A landscape with many valleys, sampled at points; each row gives a point and its height.
From any point a ball takes the steepest step (drop divided by distance) to one of its 4 nearest points. It stops when none of these is lower. Distance is the straight distance between rows; heights are no part of it.
K304: [ 13  28  -2   0  -3   5 -11  11  37  -7  21 -24  38 -16  -9  47 -39   9
 -11 -26  17 -29  -8  70 -60  33 -21  37 -37 -13 -21  62 -28  39  -2  55
 -50  52]  height 30.6
K952: [ 18  16  13  -2  -4  25  19  21 -50  18  32   9 -13  20 -49 -47  17  17
  -2  24  -5  -5  -3 -13  33 -18  48 -22  -4  30 -26  -9  25 -37 -37   7
 -38 -26]  height 41.2
K65: [  3  32  20  -3   7  -6  10  13 -62   2  42  21 -18  22 -43 -53   4   6
   1  17  -8  24 -13 -15  72 -16  71 -46  -5  49  -5 -25  -6 -49 -42   0
 -26 -35]  height 45.4
K510: [ 22 -11  -2   6 -31  11  -6  15  -7  12  11   7  -2  -3 -37 -17  10  -7
 -12  15   7 -19  -1   8 -17 -11   7  18 -16  -5 -12  15  19  -4 -10  -5
  -6 -15]  height 10.6
K936: [ 25  19   5 -22 -22  11  35  -6 -38  12  17 -18 -32  24   1 -30  16  -3
  12   6  -8  13   8  20  42  -4  36 -18   1  32 -12  -7  21  -8  -6   1
  11 -22]  height 13.5
K444: [ -8   6 -14 -23 -17 -11  32 -26  -1  -7 -11 -28  19  10  52  39 -14   1
  29  -3  20   9  -9 -11  -5   7  26   7  -2  -6  12  -2   5 -23  27  17
  19  17]  height 16.1
K983: [  1 -13 -13  43  50   5 -15   7  55  -9   2  -1  27  13   7  62 -33  15
 -31 -20  -4  12 -14  25 -34   9 -86  21  -9  11  12  34 -24  22  11   7
 -75  44]  height 41.0
K389: [  9  -9  11  37  20   1 -26  25  22   4   4  22  26 -18 -29  15  -2  11
 -23   7  -9 -19 -14   6 -34   8 -45  10 -16  -7   5   7   4  -2 -19   7
 -48   7]  height 17.6
K617: [ -4  32  38 -29  58   1 -19  37  15  16   6   1  66   7  38  -9 -42  11
  61   1  14   3  31 -24  -4  52  35 -63   3 -23 -13 -11  19 -28 -16  82
 -17  37]  height 19.5
K968: [  6  25  13 -27 -14  -6  -8  17  18 -14  12 -14  38 -18  24  15 -32  -4
   4 -17   4 -10  12  38 -46  45   8  18 -24 -44   7  16 -11  35  -1  32
  26  27]  height 26.3
K962: [ 29  -2   4  30   3  21   5  16  -4  18  15 -13  26  -2 -23  22  -5  16
   6   9  17 -19 -17   1 -45   6 -15  -4 -11  13 -16  27  11 -21 -14  28
 -66  17]  height 24.0
K679: [ 12 -25  10  20  -5  31  -5  14 -11   4  33   6 -48   4 -61 -56  29 -12
 -59  23 -23  -8  14  33  14 -15 -21  -9  22  -4 -38 -10  13  12 -19 -34
 -12 -35]  height 61.8
K44: [ 13   4 -10   0 -43  12   0  -3 -35   6   1  13 -11  -9 -42 -50  10 -14
   1  30  -1 -11   5  -4   3 -22  31   4  -1 -19 -19 -20  20   5 -10 -42
  27 -48]  height 31.7
K472: [  3 -12 -22  36  37  -2   9 -15  21  -5  -6 -15  28  19  26  68 -27  15
   4  -5  12  12 -20   2 -23   0 -49  -2  -1  21  11  13 -12 -20  22  18
 -70  34]  height 44.8
K188: [  7  16  14 -35 -17  -1  -8  17   5  14  -2 -29  58 -12  28   4 -37   0
  53   7  35  -6   8 -16 -33  30  42  -6 -16 -24 -18  12   9 -14 -12  58
   0  29]  height 18.0
K144: [  5 -22  -8  19 -17  26 -23   5  11 -14  11  25 -45 -24 -69 -44  28 -31
 -59  11  -1 -22  24  21   3 -17  -6  28  11 -36 -21 -10   1  50   0 -58
  16 -49]  height 44.6
K782: [-24  -2  15  31  47 -44 -44   9  33 -10   0  49  42   5  15  36 -17  25
   0  -7 -14   5 -27 -30  -8   4 -42 -15   2 -17  35 -25  -8 -12  -7   1
  -9  15]  height 17.0
K62: [ 14  10  14 -24 -33  -5  -4   7  -4   1  -6  -1   4 -12  -2 -35  -3  -9
  15   6 -11  -6  12  34 -15  14  13   9   0 -35  -8 -19   5  43   3 -12
  46 -13]  height 46.0
K424: [ -8 -36 -28 -10  20  13  32 -26  19 -11  -3 -57 -31  11  40  33   5  -6
 -17 -29  -8  20  28  44  -3  19 -39  14  21  23 -14  45 -16  36  31  11
   2  28]  height 43.7
K285: [ -8 -29  -6  25  38   2 -10  -8  17   1   7   5 -31   5 -18   4  17   8
 -31 -19 -17  18  -4   9  19  -3 -69 -10  22  30  -8  11 -11   5  -4 -17
 -14   8]  height 53.7
K102: [  5   9   6   4   1   1 -14  14  39 -11   1   2  27 -13   6  35 -21 -12
 -27 -27  -4 -15  -2  33 -47  17 -20  37 -35 -17   6  27 -17  40   1  23
  -5  26]  height 27.0
K217: [ -9   1  12   8 -19   3 -22  14 -27   3  11  40  17 -21 -43 -52  10  -4
  -5  23   2 -17  -4 -35   5 -19  23 -11  -2 -19 -10 -33  22  -2 -31 -18
  23 -31]  height 26.1
K640: [  2 -19   7  10 -18   8 -19   8 -14  11   7  23  32 -22 -32  -8   7   3
   1  25  20 -18 -13 -43 -16 -14  17  -3 -20  -2   2   3  25 -27 -27   2
 -12 -14]  height 19.9
K143: [  8  15  -4  -2   7 -14  24 -17 -12  -4   3 -16  -6  16  34  17   8  10
  13 -13  -5  16  -5   2  26   8  -2 -19  16  28   5 -14  -2 -25  23   8
   6   6]  height 25.9
K326: [-14  -7  21  40  36 -14 -43  26  43   0  10  52  12 -25 -40  11  -2  -2
 -51 -14 -18 -17 -14  10 -17   3 -59  23 -23 -24  23   2  -8  32 -18 -18
  -7   8]  height 16.9
K22: [ 12  13  17  16  35  -3 -20  35  33  -2  31  -3  31   3  -4  19 -20  12
 -16 -23 -18 -11  -4  55 -42  45 -52  10 -15  -9  -7  27 -11  31  -3  39
 -38  32]  height 31.5
K817: [ 23  38  24 -31   1   3  30  11 -37  15  21 -16  14  20  12 -31  -7  -2
  41  12  -3  13  11   0  28  22  47 -40   0  12 -10 -18  17 -21 -25  38
   4   1]  height 34.2
K611: [ 37  29   6 -44 -24  17  39  -2 -40  14  17 -53 -22  14   9 -35   2 -15
  24  14 -15  11  27  53  23  21  20  -7   4   1 -28  -2  21  19  -5  14
  14 -11]  height 34.7
K622: [-10 -45 -36  33  19   9   5 -22  31  -4 -20 -13 -19  -2  -5  44  11 -14
 -47 -17   5   4   3   5 -13 -22 -57  31  -2  19   7  45 -16  11   9 -17
 -34  24]  height 37.7
K299: [  7 -16   1  41 -16  23 -29  35  23  13  11  27  23 -40 -67   3   4   2
 -47  24  17 -48 -10  -5 -53 -15  -5  36 -39 -22  -1  23  12  -4 -26   4
 -39 -11]  height 23.8
K708: [-24 -67 -38  22 -18  28   3 -34  18   2 -33  -5 -72 -18 -48  -4  34 -29
 -58   4   3 -14  38  -5   8 -39 -16  42  25  -8   3  35 -10  33  17 -70
  -6 -25]  height 8.4
K869: [-21   4   5  -6  25 -31 -32   1  38 -30  -4  30  20   0  43  34 -20   5
  -6 -29 -19   3 -13  13 -16  24 -28   8  -9 -40  36 -18 -29  32  21   6
  40  20]  height 30.2
K69: [ 33  -3  -4   4 -23  25   8  11   4   8  10 -25  -9 -11 -24  14   2  -5
  -9   3  16 -20  -1  38 -47   0 -11  27 -16   1 -25  41  -1  10   3   8
 -30  12]  height 22.5
K700: [ 14 -21 -42   2 -57  34  43 -29 -13   6 -39 -34 -48  -8 -10  18  12 -16
   6  16  31 -16   8  -7 -29 -33  36  46 -11   3  -8  44   8 -10  32 -25
 -17 -30]  height 26.4
K257: [-14  11  24  -7  23 -10 -28  21 -24   5  21  41  39   1 -16 -57  -2  15
  25  10 -13  -2 -14 -49  31  -6  22 -41   6 -11 -10 -38  18 -14 -43   9
   9 -16]  height 31.9
K770: [ 38  43   7 -20 -29  14  48  -1 -51  18  13 -39 -12  16  14 -10  -1   0
  42  19   7  17  22   6  33  11  64 -13  -9  39 -11  10  28 -30  -2  22
  -7  -5]  height 33.8
K965: [ -3  16  -8 -21 -30 -10  13 -20 -35   0 -19   2 -24  -1   2 -41  19 -13
  13  11  -3   9  -1 -14  41 -20  25   2  13  -1   3 -35  -5  13  19 -45
  53 -28]  height 28.0
K165: [-25 -10   7  22   7 -38 -33   1  13  -3 -10  46  33 -18 -10   9   4  10
   1   4   3  -5 -24 -49  -5 -23 -12   5  -7 -12  30 -22  -5 -24 -19 -11
   9   0]  height 20.5
K59: [-26  16  -2  -8  -7 -35 -13 -18 -15 -10 -22  28   7  -7  23  -4  12   3
  25  -2   8   6 -24 -55  37 -26  29 -23  18   1  33 -48 -18 -33  -7 -22
  46 -15]  height 25.7
K825: [  9  -3 -18  14 -16  14  40 -19 -28  12   0 -16 -37  13  -8   8  29   4
  -8  10  12  11 -12 -17  28 -28  11  -6   5  66   1  18   5 -40   5 -12
 -37 -14]  height 46.5
K323: [-15  15  42  -7  66 -29 -47  34  -8  -5  27  45  18  10  -5 -42  -3  24
  19  -1 -47  -7 -19 -11  16  27 -19 -51  19 -28  -4 -50  -4  20 -37  10
  19  -7]  height 45.2
K850: [ 28   2 -28  -6 -70  33  14  -5 -21  11 -22  -5 -36 -21 -39 -41  11 -20
  -1  36  10 -10  28  24 -12 -19  33  33   7 -20 -23   6  20  18  16 -40
  17 -50]  height 45.6
K280: [ -7  17 -19 -14 -32 -12  49 -36 -29  -1 -18 -24 -10  10  41  26   6  -5
  34   1  19  24  -4 -23  23  -7  52   2   2  27  23 -10   2 -41  25   6
  14  -4]  height 19.8
K379: [  2  16  -2   2 -33   9 -19  18  38  -2  -6   5  47 -36 -27  44 -42  -2
  -2  -6  31 -38 -22  16 -71   0  20  52 -55 -30  -3  56 -14  16 -20  36
 -36  26]  height 30.3
K658: [ -1  34  43 -38  44 -19 -10  24 -22   0  23  11  20  22  30 -39  -7  17
  45  -2 -29   4   8   1  26  36  19 -55  18  -9 -14 -43  15   1 -29  32
  13  10]  height 41.1
K906: [  8  33  14 -23 -10   0  10   1 -60   2  24   7 -20  21 -11 -76  10  -3
  16  22 -21  14  -7   2  64 -16  52 -33   9  14 -11 -39  13   2 -20 -17
  32 -35]  height 43.5
K571: [  7  15  17   4   9 -10   6   3 -14  10  10   1  23  14  11   7   5  14
  20   2  -5   2  -5 -15   0   8  -5 -17   2  17   1  -5   2 -22  -5  16
 -22   7]  height 18.4
K723: [ -3  16  27  10  54 -14 -21  36  13  19  14  21  74   9  11  18 -37  29
  33   4  -1  -9   2 -28 -16  34 -16 -41  -1  -4   8  -6   2 -28 -25  46
 -57  36]  height 19.7
K339: [-18   0   5  13  12 -27 -10   4  11   0  -1  20  45   6  35  39  -8  15
  19   0  11   8 -17 -39 -19   3  10 -25   1  -2  25 -13  -5 -27   0  21
  -8  23]  height 12.7
K714: [-10 -62 -46  -1  -3  35  36 -35  15   0 -24 -50 -64   5   9  -1  12 -16
 -32 -12 -16  10  46  29   3  -6 -25  22  27  31 -13  63 -12  29  12 -21
 -13   8]  height 47.7
K970: [ 11  20  13   5  14 -10  10  -2 -30   9  25  13 -23  24 -15  -7  18  14
  -3   1  -4  16 -10 -14  45 -12  11 -34  12  62  -6 -14  -6 -39 -10  -3
 -26 -13]  height 40.6
K997: [ -6   7 -15 -10 -23  -9   3   1  16  -6 -16 -17  49  -5  39  52 -32   8
  38   1  30   3  -9 -21 -42  13  28   9 -20 -17  13   6  -6 -22   8  39
   1  27]  height 15.7
K786: [ 21  24 -15 -23 -56   6  32  -5 -32  22 -14 -40  13 -12  20   5 -16  -6
  42  24  27  -4   3  -3 -22   9  44  18 -16  -4 -15  15  18 -16   2  27
   3   1]  height 23.0
K394: [  2  21  12  -8  31 -13  -4  21  25   1  22  -9  55   5  37  44 -41  16
  22 -18  13  -7   7  30 -43  50  -6 -20 -10 -26  -3  14  -8   7   5  62
 -11  39]  height 29.2
K465: [ 24  -3 -13 -20 -30  29  36  -8 -24  12   0 -32 -48  17  -7 -45  18 -12
  -9  12 -15   6  22  38  22   0   2  11  11   9 -27   6   9  14  10 -27
  15 -25]  height 39.0
K516: [-13   4   3 -11  28 -19  -7 -20  -8 -13  13   3 -60  13 -10 -27  26   2
 -22 -25 -32  29 -13   1  67 -10 -28 -36  43  40  -5 -20 -23  -4  -5 -28
  26 -16]  height 42.6
K876: [ 19 -29 -17  43  13  26  16  -3  11   8   3  -9 -12   1 -30  32  16   7
 -23   4  19  -3 -23  -8 -18 -28 -38  10   0  37  -9  30   4 -19   1  -7
 -74   6]  height 33.7
K55: [-10  32   9 -45 -30  16  -2  11 -22  22 -14  -1  37 -17  24 -37 -15 -11
  58  20  27   7  17 -60  14  -3  75 -10  -8 -23  -2 -24  24 -12 -17  21
  42   2]  height 22.9
K632: [  9  24  -3 -12 -43   2  29  -6 -49  11  -3   0 -12   5  -6 -28  13  -3
  21  21  11  10  -8 -34  38 -23  57 -12  -9  28   4 -17  18 -39  -1 -14
  12 -30]  height 29.1
K833: [  4   0 -18   6   7  -2  42 -28 -10  -7  -1 -40  -1  21  46  54  -4   7
  10 -13  20  14  -3   4   2   1  -7   0   5  41   6  10   0 -28  28  19
 -25  15]  height 22.4
K216: [-10  -6  -4   2  -4  -7   5 -21   0  -4  -5   6 -26   6  -4 -12  26  -9
  -9  -4 -13  11  -4  -9  28 -17 -17   0  13  24   5 -10  -5   0   8 -27
  31 -13]  height 5.5
K470: [-36  32  24   5  73 -38 -22   8  21 -10   9  24  37  27  58  53 -37  52
  40  -6 -11  27   1  -4  15  38  -8 -68  37 -24  34 -42 -11 -37  10  29
  -7  32]  height 22.8
K128: [ -3  -2  -8  -8 -10 -17   3  -5  15 -12  -7  -8  14   1  35  34 -13  -8
   4 -16   7  -7  -2  15 -32  12 -10  19 -11 -17  13   5  -9   9  21  14
  20  18]  height 21.6
K114: [  4 -12 -31  -9 -42  -3  31 -23  -9   0 -33 -20  -1   0  21  35  -6 -17
  19  10  32  -9   2 -19 -32 -18  31  44 -19 -10   5  19  -2  -8  20   0
  12  -7]  height 20.8
K811: [-26   6  34 -13  50 -10 -46  33  12  13   4  45  60  -6   7 -40 -18  17
  37   5  -1  -1   2 -79  10   9  32 -58   2  -9   3 -35  13 -38 -38  38
  -9  13]  height 29.9
K938: [  9 -51 -20  14  -2  51  21  -9   5   8  12 -29 -78  11 -45 -24  32 -10
 -63   3 -23   9  33  30  22 -24 -27  -4  32  35 -30  27  11  13  -7 -28
 -31 -15]  height 14.0
K505: [ -8  23   6 -19   6 -30  11 -22 -20  -7  -7   2  -8  12  38   4  13   6
  20 -13 -11  23 -12 -17  55  -9  18 -33  20  22  26 -35 -15 -24   3  -8
  34  -3]  height 29.3
K377: [  6 -35 -46   3 -45  33  20 -30  19  -3 -43 -32 -58 -12 -14   2   9 -39
 -29   7  20 -19  32  18 -31 -21   8  67 -10 -18  -9  57  -9  34  35 -40
  -4 -22]  height 35.6
K406: [ -2 -21 -31  32   5  -3   4 -10  43 -10 -26   2  20  -3  11  78 -20  -4
 -20 -14  18  -1 -25   3 -47 -20 -36  56 -41 -10  11  35 -18  15  12   7
 -43  30]  height 25.1
K23: [-23  15  16  -8 -13  -8 -17  13 -31  13   2  38  29 -19 -20 -52  -2   2
  30  21   8   2 -16 -79  45 -28  63 -28  -2   4   0 -37  25 -34 -39  -6
  25 -25]  height 34.4
K137: [-14   8 -13 -38  11 -24  27 -25   2 -26  -6 -34 -25  23  65  27  -3  -9
  15 -24 -11  32  11  27  24  26  -8 -11  29   1   9 -19 -16  11  47  -1
  48  10]  height 39.2
K248: [  6  12  10 -18   0  -1  25 -18 -37  -6  15 -17 -46  36   2 -49  21  -8
   1  -2 -24  27   2  19  61   2   6 -28  26  36  -6 -18 -11   8   3 -21
  28 -18]  height 36.9
K939: [-16   2 -29 -21 -44  -8  35 -46 -25  -7 -42 -13 -35   3  22   0  22 -26
  11   7  14  11  -1 -26  26 -31  25  26  -7  12  17   1 -10 -12  44 -35
  28 -27]  height 22.1
K820: [-10 -21 -20  39  13   7   2 -23  -4   8 -12   6 -38  -1 -33  14  27   9
 -33  12  16   7 -11 -29  30 -52 -37   5  13  50   8  16   0 -37  -6 -29
 -43 -18]  height 43.0
K905: [-12  11  15  -3  17 -29 -24  -3 -23  -3   9  30   0  -2  -8 -22  17   9
  10  -4 -22   5 -27 -24  39 -13  -9 -28  12   5   3 -48  -6  -8 -13 -20
  29 -18]  height 25.6
K999: [ 19  -1  -2  41  21   4  -1   6 -11  21  16  17   4  17 -35   3  18  25
 -11  22 -13   1 -23 -15  18 -19 -34 -28  -1  41  -9  -4   6 -41 -15   3
 -75  -5]  height 43.4
K9: [-35  24  22  -9  47 -21 -19  16  36  -8   0   8  50  16  73  43 -42  34
  33  -9   9  15   4   2 -10  37  11 -47  16 -42  29 -33  -4 -16  18  46
  24  34]  height 19.6
K790: [  3   7  23 -18 -18   0 -12  12 -20  19   0   9  34 -11  -6 -29 -10   2
  31  17   9  -3   3 -38  -5   9  33 -13 -15 -16 -10 -13  25 -18 -25  20
  11   1]  height 24.2
K662: [  9  -6  16  10   0  -6 -17  16   5  -3  11  17  17  -4 -18  -9   1   6
  -4  -5 -12 -17  -6  10 -20  15 -21   9 -12 -12  -3  -3   0  15  -8   7
   5   1]  height 21.7
K333: [  3  20   1 -22 -32  -7  19  -7 -26   6  -8  -6   9  -1  28 -18   4  -5
  35  13   8   5   4 -25  25  -4  44 -11   0   9   8 -26  10 -18   7  -3
  41  -7]  height 24.1
K684: [ 10   3  12  -6  24 -12  -5  14  20  -7  16 -13  14  13  24  21  -8   7
   0 -21 -17   6   4  44 -23  36 -37  -2   4  -6  -5   9 -10  19  17  15
   5  25]  height 27.1
K119: [  9 -42 -31  17 -23  47  23 -25   4   3 -20 -39 -57   6 -28  13  28 -14
 -29   8  18  -7  -5   1  -6 -35 -10  24   9  45 -11  42   9 -10  21 -23
 -51 -10]  height 45.7
K13: [ 32  -5 -13 -19 -46  32  38  -9 -31  10  -8 -47 -44   4  -1  -8  11  -7
  -3  20   7  -2  12  31  -6  -5  15  17   7  20 -32  29  21   0  12  -7
 -10 -20]  height 43.8
K581: [-10 -19 -15   2 -28 -15  -5 -19   4  -9 -27   2  -7 -12   6   6  21 -13
   1   0  13  -4  -3 -22  -7 -17  -3  27 -10 -12  11  -5  -4   0  17 -25
  25 -13]  height 14.8
K396: [-26  -7 -11 -17   0 -28 -13 -17  32 -38 -27  12   3   3  49  26 -11 -19
   2 -29 -14   9   4  18 -14  13  -6  26   0 -46  37 -21 -40  43  42 -12
  69  12]  height 36.6
K121: [  6 -30 -18   2  -8  12  30 -16  -1   0 -10 -33 -29   9  18  11  12 -10
 -11 -11  -1  14  13  20  -7  -5 -23  18   3  27  -7  28   1   2  21  -4
  -7   5]  height 33.6
K596: [-14  -8  15  46  29 -23 -41  17  46  -4  -2  54  35 -29 -40  31  -7   5
 -42  -2   1 -19 -22 -15 -20 -13 -38  38 -33 -25  38   1 -10  15 -18 -12
 -10   8]  height 15.8
K71: [ -9 -16   0  33  11  -3 -26  10  40   8  -3  25   6 -18 -34  20  -1  -7
 -53 -13  -4 -19  -5   9 -29  -8 -44  41 -26 -15  15  22  -9  24  -7 -13
 -12   8]  height 7.7
K448: [ 10   1 -23 -13 -58  11   8 -10   8  -6 -34 -20  -4 -21   2  12  -6 -24
  -3   0  25 -22  10  28 -48   2   9  62 -26 -22 -13  38 -15  20  22  -8
  17  -5]  height 25.4
K776: [-20  16  30 -10  45 -22 -31  21  22  -4   8  22  58   1  35  21 -23  21
  38  -8  -8  -2   0 -16 -16  36   4 -40   9 -26  20 -30  -1 -10 -11  40
  14  28]  height 16.3
K597: [ -9 -31 -29  11  -1  16 -13  -4  41  -9 -18  -2 -26  -9 -15  16   2 -26
 -48 -26  -7  -4  12  28 -24  -4 -31  58 -14 -11   4  40 -17  55  15 -28
  10  12]  height 25.5
K718: [ 24  16   3 -28 -11   6  48 -22 -29   5   7 -51 -23  17  42   8   1  -4
  20  -2   5  21  15  27  19  17  13 -10  12  25  -7  -4   2  -8  24  15
  10   4]  height 32.4
K427: [ -8  -8  17  13  13  -4 -29  23  -6 -12  25  29  -2 -10 -47 -48  23  -5
 -31   5 -21 -19  -6  13   6  -8 -16  -8   5 -29 -11 -29   3  32 -19 -32
  22 -23]  height 37.8
K912: [ -6 -36 -24  21  17  17  16 -23   7   5 -15 -22 -54  16 -13   4  24   3
 -31 -10 -15  15  11   4  27 -22 -41  -7  27  60  -2  30 -12  -7   6 -17
 -28   2]  height 45.9
K346: [  0 -27 -35 -23 -39  18  43 -46  -4   0 -38 -40 -56   4  19 -14  14 -31
   2  -5  -2  10  25  20  10  -5   1  34   8  20  -3  27  -8  14  41 -28
  18 -20]  height 14.3
K573: [ 14 -22 -11  15  13  10   8   5  14  -1   6 -20 -11   2   6  22   4  -2
 -14 -18  -1   4   2  28 -29   8 -46   9  -4  15 -13  30  -5   9  15   7
 -24  16]  height 31.0
K981: [-14  27  29 -24  19  -3  -7  23 -19  14  10  11  41   8  12 -29 -15  11
  47   2   5  11   3 -53  39  16  59 -52   5   7  -4 -31  21 -40 -32  39
   2  13]  height 28.1
K667: [ 41  -6 -18  10 -33  49  38  -5 -17  12  -2 -58 -32  -2 -14  25  12   2
   6  12  40 -26 -14  20 -35 -24  13  20 -10  27 -35  54  19 -17  16   8
 -65   1]  height 31.6
K399: [-26 -11 -16  10  22 -14 -22 -12  65 -35 -21  16  19  -2  22  73 -30  -3
 -49 -41  -7  12  -8  11 -25   4 -48  57 -31 -17  39  26 -26  40  18  -4
  -5  36]  height 28.6
K199: [ 26 -26   3  29   7  21   0  22   7  12  20  -2 -21  -2 -41 -12  19   2
 -42  -5 -13 -17  12  38 -15   2 -46   4  -1   6 -24  18   6  11  -2  -1
 -21   1]  height 34.8
K681: [-14  -4  -6  19  -8 -27  -9 -24 -24  -8 -10  27 -24 -17 -31 -12  28  -4
  -8   6   3   1 -25 -47  36 -42   3  -8   9  13   4 -20   0 -27  -2 -37
  16 -31]  height 21.8
K861: [-29 -14   4  11  25 -37 -33  -7  20 -18 -12  39  -1 -10   7  23   2  -2
 -13 -15 -14   4 -19 -20   6 -10 -36   4  10 -14  31 -26 -23   6   2 -28
  35  10]  height 23.2
K499: [-17  -6  25   6  25 -17 -39  30  23   4   3  42  64 -21  -4  -6 -19  20
   6   2  -5 -17 -10 -37 -27  13  -1 -14 -18 -20  15 -14   3  -6 -30  31
  -8  13]  height 19.3
K111: [ -7 -40 -33  10 -29  23  -4 -24  14 -10 -25   1 -68 -11 -33 -33  23 -38
 -31   5   1  -7  38  19   8 -21  -9  36  15 -23  -7  17 -10  48  27 -63
  23 -31]  height 40.5
K643: [-21   1  23  -8  12 -28 -42  17  17  -8  -1  31  51 -22  16  -5 -11   0
  19  -7  -7  -5 -13 -29 -15   7  14  -7  -9 -36  27 -31  -6  10 -19   6
  42   7]  height 20.2
K709: [  3  13 -19  -8 -43  17 -10  -3  37 -12 -27 -13  -8 -23 -15  19 -22 -25
 -35 -30   4 -30  15  59 -47  10   3  72 -43 -40  -1  53 -21  61  16  -6
  10  17]  height 30.4
K354: [  0  24  26  -9  21  -5   9  18 -46   3  37  23  -7  22 -24 -62  10  17
  13   9 -28   5 -14 -11  54  -5  34 -43  13  22 -16 -35   4 -21 -36  -2
  -8 -30]  height 39.7
K347: [-12  29  20 -25   1 -14  10  -1 -10   0   2 -17  36   3  56  13 -16   8
  48   0  19  18  12 -19  14  28  42 -39  11  -7  11 -28  12 -30   5  39
  22  26]  height 21.3
K993: [  5 -38 -23  35 -29  20  -8  -5  12   1 -11   9 -37 -23 -61   0  27 -22
 -47  23  26 -26  15  -6 -30 -38  -7  46  -2 -28 -10  27   8   1   3 -45
 -13 -37]  height 16.2
K524: [-25 -19   4  30  42 -26 -43   6  44  -8  -1  38  -8 -14 -31  17   7   5
 -47 -26 -29   8  -7   5   5  -6 -75  13   1  -5  32   4 -23  34 -11 -30
   7  13]  height 22.3
K834: [ 14  23  13 -10 -18   0  18   2 -44   6  13  11  -9  11 -11 -43  12   2
  16  15  -5  -1  -1 -10  39  -8  46 -20   4  25  -9 -29  21 -17 -20  -9
   9 -24]  height 30.8
K262: [-11  19  12 -30  23 -24  -4   0   1 -24  11  -3   7  15  64  14  -9  15
  34 -19  -6  15   0  23   0  42  -6 -36  21 -25  18 -37 -10  13  23  22
  49  21]  height 28.2
K794: [-15  14  14  -2  47 -31 -15  -1   0 -12   6  20 -24  21  12   3  13  16
  -1 -23 -32  27 -20  -2  48   1 -37 -44  37  28   7 -25 -22 -16  -1 -16
  12  -3]  height 34.3
K991: [ 10  14   6 -24  16 -14  15   0  -2  -8  20 -35  12  14  53  16 -17   1
  25  -9  -1   9  16  37  -8  48 -12 -23  11  -8 -10  -9   7   7  15  32
  20  23]  height 18.2
K620: [ 13 -35  -8  32  -1  33  13  -4  -5  18   6   2 -52   2 -61 -10  32   6
 -54  17   4  -8  -4  -3  19 -37 -24   0  19  34 -21  10  16 -22 -10 -28
 -47 -27]  height 49.3
K953: [ 11 -11  12  -4  12  10   7  -1 -22  -4  28   2 -44  25 -29 -43  26   7
 -23  -1 -29   6   0  16  40  -8 -21 -25  23  23 -23 -13   5  -1 -14 -11
  -4 -22]  height 50.6
K452: [  0  -5  12  44  60 -14 -39  30  43   2  15  24  20   2 -21  19 -10  23
 -37 -21 -33   5  -5  25 -17  21 -91   3   2   2   9  22 -12  25  -6   7
 -49  29]  height 36.5
K741: [  1 -30 -24  21 -29   6   8 -20  16  -3 -29  -7  -8 -13  -5  34   6 -15
 -22  -4  27 -18  -9 -13 -41 -25  -5  60 -27  -8   5  37 -14   3  15 -18
 -14   0]  height 21.5
K967: [ 17  30  -7 -41 -42  -1  18 -11 -39   6 -11  -6  -9  -4  17 -51  -4 -17
  43  19  -8   7   6  17  25   4  33   0  13 -21  -2 -35   9  34  12 -27
  61 -29]  height 38.1
K607: [-24  22  20 -34  -2   5 -32  20  16   5 -22  -3  66 -25  42 -22 -37  -5
  55  11  32   9  13 -50 -12  17  65 -17 -13 -35   6 -14  16 -14 -13  50
  34  24]  height 20.1
K54: [ 27 -25 -22  10 -52  53  22  -1 -16  10  -7 -19 -58  -9 -57 -17  26  -6
 -36  40  16 -13  18   8 -12 -39  21  27  10   1 -28  30  24  -7  14 -39
 -25 -43]  height 40.2
K612: [-18  14  15 -12  53 -23  -7   4  30 -23  17 -15  23  24  70  48 -36  20
  24 -29  -1  18   9  39 -21  60 -10 -39  17 -37  16 -25  -7   6  25  40
  21  34]  height 24.4
K745: [-19  23  33 -39   6  -3 -40  21  24 -11  -8  23  52 -22  43 -19 -34   1
  32  -1  -1  -8   0  -9 -19  30  39 -10  -9 -57  19 -33  -5  40  -6  19
  65  19]  height 23.1
K541: [ -8   7  29 -16   6  -6 -23  19 -30  -6  14  28  15 -11  -9 -72  -3   7
  23  14 -25 -15  -9 -11  26  -3  29 -20  10 -32 -16 -55  10  42 -25 -11
  52 -18]  height 40.7

Where does a ball stop that starts at each point below?
K869: K339
K968: K339
K967: K339
K983: K216
K505: K339
K820: K71

Call two points neighbours if one is among the 4 nearest of the other. Go from one point of each pair to the other, from neighbour to neighbour, staying as low as possible. Name the highest point that can't be avoided.
K510, K346: K939
K991, K936: K632
K510, K339: K165
K71, K339: K662

Write out the way that a ball takes from each point below.
K472: K833 K444 K997 K339
K55: K607 K188 K997 K339
K396: K128 K444 K997 K339
